Each scene shows the same named points in several views. A view is turned or mirrored, shifted and resized as a whole, has a little noise and may leave points out.
In the rows, 128 means zero.

Scene 1
View 1
guki: [110 141 116 114 162 142 141 109 127  93 125 129 172 159 122 110 116 134
 140]
vibu: [101 119 110 132 167 131 135 107 125 114 144 113 153 149 139 118 139 128
 135]
sir: [107 150 110 144 165 141 146  89 116  83 123 146 158 170 104 132  95 124
 139]
kato: [100 126 106 105 163 132 150 102 128  94 129 129 182 158 122 107 112 132
 133]
Zole: [122 136 136 144 167 143 117 122 125 120 142  89 132 126 162 133 160 146
 144]
ral: [127 111 118 222 187 143 116 111 100 138 168 100  80 133 175 167 163 119
 137]
Vefu: [110 150 114 128 163 148 134  98 121  86 119 132 163 165 113 129 109 132
 145]
raruf: [ 85  95  92  98 162 119 165  97 128 113 139 132 197 160 135  93 120 126
 122]
Digul: [134 148 134 208 182 149 111 104 101 110 141 107  89 141 146 177 139 126
 151]
bif: [103  87 109 156 181 126 133 109 114 139 162 107 137 137 164 121 156 120
 128]
dut: [120 171 125 122 161 147 130 103 121  79 111 123 156 159 112 135 109 146
 151]
Bek: [109 120 106 157 171 142 144  96 113 107 138 132 146 159 134 135 118 115
 133]
Busam: [ 85 125 101  34 143 125 164 100 146  87 109 134 240 170 101  61  92 144
 129]
sanos: [104 145 102 132 163 142 150  88 112  80 118 152 169 180  99 132  85 118
 140]
View 2
vibu: [138 127 106 119 141 108 148 122 129 114 139 135 147 118 127 147 117 117
 117]
bif: [125 125  67 124 139  69 159 118 115 150 117 124 160 131 136 150 124 109
 118]
Vefu: [142 126 143 113 158 139 125 140 153  81 159 129 143 114 135 144 129 133
 113]
ral: [ 99 105  49 123 140  32 128 157 127 166 125  61 158 145 171 111 163  94
 112]
Digul: [100 104  91 108 163  70 108 170 157 130 153  51 141 138 169 102 167 103
 107]
sanos: [134 125 184 116 154 120 122 145 152  62 159 145 146 113 131 156 120 146
 133]
Busam: [179 139 153 110 146 180 165  84 120  79 146 199 142 100  94 181  79 139
 124]
raruf: [153 133 141 127 136 125 166 101 109 100 131 190 154 110 103 183  92 137
 136]
kato: [150 133 141 119 147 142 153 117 130  92 143 163 142 107 119 162 101 135
 127]
Zole: [136 118  40 110 136  97 154 105 123 162 120 109 150 130 139 134 125  92
 102]
sir: [129 123 168 118 160 118 119 153 153  75 167 128 144 116 135 146 127 146
 126]
guki: [152 131 140 108 157 141 139 122 140  84 157 146 140 108 118 153 110 137
 119]
View 3
vibu: [132 143 120 110 149 119 126 116 116 131 132 115  89 142 116 135 154 108
 131]
Bek: [129 141  98 122 144 138 121  84 138 123 124 101  86 127 134 162 152 113
 137]
sanos: [125 132 160 111 163 178 142  62 130 138  84  67 114 120 146 164 138 102
 129]
Busam: [135 163 192  69 170 128 179 126  96 176  77 100 140 169 113  88 110  76
 125]
Vefu: [131 137 155 106 159 176 138  91 113 123 111  90  95 125 125 168 153  97
 114]
ral: [143 121  29 155 116 111  64 102 144  71 202 153  29 113 117 180 208 139
 136]
dut: [143 127 176 101 162 191 132 100  98 108 123  91  85 120 113 185 152  90
 100]
guki: [135 139 158 101 164 152 145 105 106 145 103  92 106 142 121 143 140  92
 121]
bif: [143 140  58 129 130  84 106 122 134 124 154 140  76 147 119 122 177 121
 143]
Digul: [143 103 103 147 146 189  82  59 132  74 157  97  45  88 129 234 189 127
 109]
View 4
Zole: [196 162 148  92  81 134 162 125 129 153 154 135 138  60 206  68 169 123
  58]
vibu: [148 149 127  98  87 152 140 116 106 120 137 165 124  91 129 106 153 125
  83]
Digul: [139 127 111 154  89  89 191 129 121 201 145 193 212  92 199  72 118 138
 139]
bif: [170 144 149 121  76 125 165 118 108 128 136 148 142  67 176  95 178 147
  33]
guki: [126 165 104  85 104 176 110 102  98 118 134 189  99 107  92 109 142 101
 117]
raruf: [138 166 122  82  81 179  98  94  88  74 122 166  74  99  79 138 174 131
  52]
Vefu: [119 158  99 107 105 161 114 107 103 140 137 197 122 114 102 113 128 101
 138]
dut: [124 160  89  89 112 161 121 102 105 163 147 203 115 120 105 100 103  89
 164]
sir: [102 140  93 126 105 147 121 103  96 135 133 213 133 126  84 126 114 123
 134]
Busam: [143 187 110  50 102 205  71  90  88  74 140 173  36 104  52 136 159  78
  84]
kato: [154 156 121  90  91 154 124 109 104 119 134 168 107  94 121 103 156 112
  96]
Bek: [123 136 115 122  82 141 128 113 104 136 126 190 138 102 120 110 146 147
  99]

In a view up to two points have been moved. Name them for each view, in the order of its rows, or write -.
view 1: Zole, Busam
view 2: -
view 3: Digul
view 4: kato
